Points, in no order, along strands that fork, close into loops and pass close to each other.
Two points are linked if the straight distance between their rows is under 113.
Z135: [ 51 -13 -15  11 -45  -7 -18 -13   8  -1  50  -7  54 -12 -11  -5 -58 -12
 -40 -30   6 -64   1 -52]
Z885: [ 60  60   5   5 -14 -43 -10  34  13  -8  -1   2  34  93 -17   5  26 -12
 -23  25  -1  -2 -29 -34]
Z557: [ 23 -44   4  -2 -10  13   1 -23 -13  -6  40  -5  -3 -78 -11   6 -64 -15
   1  -9 -32 -56  11 -30]
Z593: [ 34  27  -9 -51  -9   8 -23 -11 -41 -27   3  -8  48  36   5  36  -4 -33
 -19 -25 -41 -54   3 -11]
Z909: [-24  28  -1  31 -74   6 -24  14  74 -40  -6  38 -28  18 -18 -22  21  -8
 -28 -12  19  33  54 -25]
Z608: [-97   2 -17 -59  28  60 -11 -33 -23  -9 -25  23  21   9  57  21  14  15
  -7 -21 -41  38   6  73]
Z358: [-16  58 -15 -46 -24  36 -42  -4 -32 -46 -20  39  30  70  30   7  34 -25
 -27 -19 -41  29  46   0]
Z525: [ -53  -13   28   14   19   24   18  -22   45   -8   -9   30 -113   -4
   20   -8   22  -31   26    7  -33   42   18   -2]
Z980: [ 12  15   0   9 -50 -24 -28  19  -9 -28  15  20  11  15 -11  -3  14  18
 -64  26  11 -10   5 -19]
Z782: [ 20  -5 -15 -14  36   3  16   7 -17   3  14 -41  32   2 -40 -12 -12  19
  39 -10  30 -43 -44  11]
Z891: [  4  39   9 -27 -31  34 -13  17 -18 -32 -15  12  12  76  18  -8  41 -32
 -42 -11 -23   3  -5  -5]
Z501: [ -8  57   2   6 -46 -13 -14  23  45 -38 -18   7 -11  58 -16 -39  35 -27
 -14 -25  -5  46  35 -26]
Z49: [-51 -23   0  -6  66 -18  66  -8 -33  46  -1 -15  -4  -5  13 -14  21  57
  56  34  63  23 -43  67]
Z915: [ -9 -48 -20   3  41  -1  50 -29 -24  50  19 -70   1 -46  -4 -15 -17  -7
  49 -21   3 -62 -23  29]
Z658: [ 64  -2  -3  19  -8 -52 -19  39 -27  17 -10 -28  64   6 -29 -28 -14  32
  -2  15  30 -15   3 -47]
Z636: [  4  -6  33 -24  72  22  39 -53  -5   2  -8  23 -94 -30  14  18 -15 -14
  -5  41 -38  14 -15  -2]
Z991: [-39 -46   3  -4  38  -1  85 -50  -1  72  17 -54  -8 -49  29   8 -20  -7
  14 -16  -7 -54 -43  69]
Z864: [  6 -21  39 -11  36  -2  12 -17   4 -16   8  19 -73 -54  -2  31  16   0
  -2  14 -36  20  -9   1]
Z605: [ -8  45 -14 -15 -31   8  19  27  -6 -29   1 -24 -16  62   3 -23  48 -25
 -10  -9   4  20 -40  19]
Z20: [ -5 -10   5   5   3  -9  23  28  20 -26 -32   2  -2 -34 -28 -13  43   0
   8  17  -5  34 -15  18]
Z204: [ 26 -30 -30  37  33  18  14  12  -6  29  38 -40   6 -47 -32 -25 -55  -9
  75 -15  19 -43  -2 -24]
Z924: [ 11  39 -18 -45 -21  26  -4 -22 -64  11  -7 -35  28  56  16  27  12 -35
  -7 -25 -36 -61 -15  35]
Z435: [-50 -30 -15 -44  31  59   3 -41 -41  19  23  14  14 -34  56  53 -31  -6
  -1 -33 -34 -37 -13  59]
Z652: [ 10 -41  25   5  65   6   6   6 -20  11  32 -16 -46 -49  -1  19 -14  18
  37   5  20 -16 -56   8]
Z401: [-24  -1   6  40 -22   1  17  10  93 -29   7  47 -71 -12 -11 -53  15  -6
  46 -19   4  16  55  -5]
Z903: [ 38  41 -19   3  17 -23   5  46 -62   9   0  -8  58  58  -9 -34  18  16
  49  20  42  23 -35 -15]
Z816: [ 11 -23  23  11 -33 -49 -19  -4  31  24   3  12  14 -46 -14  26 -51  27
 -69  39  32 -10  17 -12]
Z406: [  0  -4   9  42  -3 -39   0  42  36 -14  -6  17  13 -24 -30 -17  -2  35
 -30  55  52  49  21 -24]
Z952: [  9  48 -32  -6  -2  -6  27  38 -30  -7  -7 -18   7  34 -19 -30  31   8
  35  14  37  37 -43  18]
Z315: [ 44  48  15  -2 -44 -44 -39 -39   3  17  -8  -5  66  62   1  16 -18 -13
 -89  24 -21 -55  20 -55]
Z606: [-55 -34  25 -20  32  34  20 -30 -10  -4 -14 -36 -35 -22  11  21  17   3
 -14  -9 -24  -2 -21  51]
Z778: [ 30   0  -1 -11   4  16  -6  10 -23 -24   1 -35   8  -7  -9   6   2  -2
  -7 -46  21 -15 -43  12]
Z548: [-45  16   9 -15 -13  10  21  14   4  -8  -1 -35 -22  37  16   4  56 -18
  -1 -40  13  28 -17  53]
Z210: [ 16 -35  28  20 -10 -15 -19  12  16  -2  34  27 -19 -56  12  33 -33   4
 -59  24   5   8   8 -26]
Z105: [  7 -23 -31 -23 -21  28 -13 -29 -13 -12  18  -7  35 -43 -10   0 -55 -34
   7 -36 -53 -70  34 -20]
Z694: [-48  41 -20 -15 -45  12 -16   2  62 -47 -12  30 -15  57   2 -25  35 -30
  22 -65 -31  17  43   5]
Z827: [ 49 -12  -1  34  -1 -57 -42  46 -26  25 -12   0  53  -2 -10 -19 -12  48
  25  19  46  46  -1 -29]
Z342: [-23 -40  19   7  64  34   1 -31 -21 -11  -5 -24 -16 -32  16  30 -14 -17
 -16 -15 -49 -17 -21   5]
Z579: [ -69   -6    8   32   13   17   36  -22   59   13   -9   26 -100   -3
    3  -52   47  -17   67  -14    0   15   12   37]
Z122: [ -9 -25 -40 -45   8  44  -8 -43 -20  -2  15   2  23 -43  10  36 -43 -24
  10 -26 -60 -61 -16  23]
Z9: [ -3  25 -23 -51  -7  47 -49 -15 -37 -35 -26  31  51  17  30  37 -10  -1
 -22 -25 -42  24  26  -4]
Z724: [ 49 -10 -26   7 -25  10 -20   9 -24 -15  23 -31  19  -8 -15   3 -14 -10
 -24 -36  13 -63 -18 -23]
Z22: [ 10 -48 -26   8 -19  15 -51  -4 -27  -2   1  -6  56 -20  26  34 -32  -4
 -61 -15 -40 -47  37 -43]
Z151: [-91  -3 -14 -37   9  59   5 -35  18 -19 -30  32 -28  14  29  26  37  -8
   8 -11 -49  29  22  68]
Z661: [  30    9   -8   -3  -38  -26  -60  -44  -15   11   -1   23   69   32
   16   33  -24    7 -100    2   -7  -49   39  -36]
Z188: [ -3 -51 -31  24  19  22  33 -30   5  17  46 -56  -1 -47 -15 -21 -34 -39
  49 -46 -18 -74   3 -11]
Z731: [ -7 -28 -18  -1  68  -5  40  27 -54  23  19 -24  13 -16  15   0 -11  29
  82  24  45  21 -35  32]
Z784: [-32 -16  21  14  52   2  47 -17  20  38 -28  21 -78  -7   0 -44  46  24
  77  22  38  61 -26  39]
Z650: [-30  19   1 -25 -47  28 -60   6  26 -40 -20  69   4   2  25  15   8  -7
 -19 -26 -40  43  68 -15]
Z875: [-43  -5   9 -12  13  19  40   7 -20  29   7 -52 -30   3   5   9   4   8
   0 -17  22   2 -41  67]
Z439: [ 24 -24  16  37  28 -28 -10  34  10  15  -6   3 -41 -36  -4   7   7  32
  35  28  36  67 -12 -25]
Z918: [-10 -21  -3 -31  12  50 -45  -7 -15 -26 -15  30   9 -25  37  60 -30  -1
 -19 -13 -48  13  22   2]
Z730: [ 18 -27  44  24   9 -19  14  -1  35  -7 -11  25 -72 -50  -3   8  29  12
  -9  21   2  51   6 -28]
Z755: [ 62  54  11  21 -35 -90 -12  11  11  56   0  -6  57  59  -9  10  -3   1
 -50  50  39  -2  26 -29]
Z192: [ 65  29   8  19 -40 -58 -22  -6   2  48   9 -20  65  25 -13   2 -31 -14
 -63  38  19 -57  22 -36]
Z640: [  6 -32 -16   1  49  -5  52 -12 -38  64  23 -48  12 -41  -8 -22 -37  22
  96  -5  51 -20 -32  42]
Z415: [-61  14  -5   8 -24  15   2  -9  69 -47  11  30 -60  15 -14 -26  39 -25
  41 -56 -19   3  44  20]
Z73: [ 40  43   2 -30 -11  17  19  14 -53  24   6 -44  28  53  -8   3  16 -33
  15  -4   6 -57 -43  23]
Z588: [ 43 -47   8  29  12 -14   5  28 -15  11  29 -13 -16 -48 -12   9 -25  14
  23  16  22   5 -22 -25]
Z162: [ -7 -26  21   0  59  -7  21   1  -7  23 -19  19 -62 -13  16 -11  23  56
 102  36  39  76 -21  18]
Z570: [  4  35  -8  33 -15 -32  -6  57   5 -24  -8  10  11  15 -17 -48  17  14
  14  22  41  63  21 -22]
Z866: [ -7 -14  16   1 -49  -4 -47  -2  10 -28 -10  34  19  19  13   6  17  13
 -85  -9 -14   2  23 -28]
Z115: [-34  44   4  14 -27  -7   8  41  42 -32  -5   8 -26  20 -26 -51  26 -10
  41 -12  17  52   9   9]
Z825: [-26   4  17  11 -33  17 -27 -14  60 -42 -16  54 -43 -17  -8  13  12   4
 -37 -11 -18  37  67 -23]
Z149: [-14  41  20   9 -70 -58 -21   4  40  -4   0  26  24  46 -13  -6   9   5
 -82  35  28   1  47 -17]
Z516: [ -7   8  29  15 -46 -57 -12  23  56  22  -7  30  17   1 -22 -18 -15  16
 -65  49  61  17  22  -6]
Z707: [ 56  42 -37   9   3 -17   0  27 -59  32  14 -54  44  49  -7 -25   7  -2
  40   7  30 -32 -55 -13]
Z691: [  2 -10  -9  -9 -22  -5 -49 -26  -6 -22 -16  33  65  -5  18  29 -27  15
 -89 -17 -39 -10  34 -23]
Z310: [-56 -22  -3   8  -2  32   1  10  32 -39 -32  24 -24 -13  -5 -13  31 -13
 -18  10 -38  28  -4   7]
Z119: [ 48 -38 -14  34 -34  -6  13   5  11  20  42 -11  22 -61  -6 -22 -74 -14
  -9 -10  10 -41  17 -49]
Z464: [ -7 -18  11   7  96  -1  29  -3 -35  35 -27   7 -18 -28   5  -3 -16  40
 103  50  30  55 -30  16]
Z70: [-69  -7  13  -9  24  52  15 -26  26 -28 -34  21 -62  -8  29  23  16 -14
  -2   4 -65  43   9  18]
Z925: [ 10 -57   2 -13  49  48 -22 -48  -6 -10  -2  24 -13 -46  31  59 -50   3
 -13  -4 -59 -17  16 -18]
Z515: [ 88  28 -18  23 -23 -45 -15  -1 -19  27   9 -31  69  36 -39 -23 -29   7
 -10  14  25 -64   8 -59]
Z128: [ 48  63   8  25 -32 -64 -27  34  28  24  -9  20  33  53 -26 -14  25  14
 -10  39  22  23  -3 -36]
Z207: [-23 -17  31  -5  61  19  50 -25 -25  36  24 -38 -68 -21   9  13 -15  27
  20  12  37 -12 -49  33]
Z147: [-36   1   2  18  19   1  29  24  18  17 -42  -8 -34  -7 -20 -20  62   8
  56   9  24  49 -15  53]
Z493: [ 70  32 -12 -21 -31 -20  22  40   1 -24 -11 -11  39  43 -16   9  11 -17
 -10   1  -6 -14 -25 -11]

How many points has the smallest loop of links through each point below? Write 0 if it is on no loop.
Z724 -> 0
Z548 -> 10
Z149 -> 0

A fork is a point with three links, a tip a point with one. Leave the first point through the second and follow the links. Name the first fork or tip that comes.
Z435, Z122 -> Z782
Z782, Z778 -> Z435
Z875, Z606 -> Z605

A piece is all that can be reached along the links. How many separate loops has the piece of each point below (a circle has one, a figure eight two, a Y none), and how many tips (points with one link)?
Z991 -> loops 0, tips 5
Z980 -> loops 0, tips 6
Z342 -> loops 1, tips 2
Z724 -> loops 0, tips 2
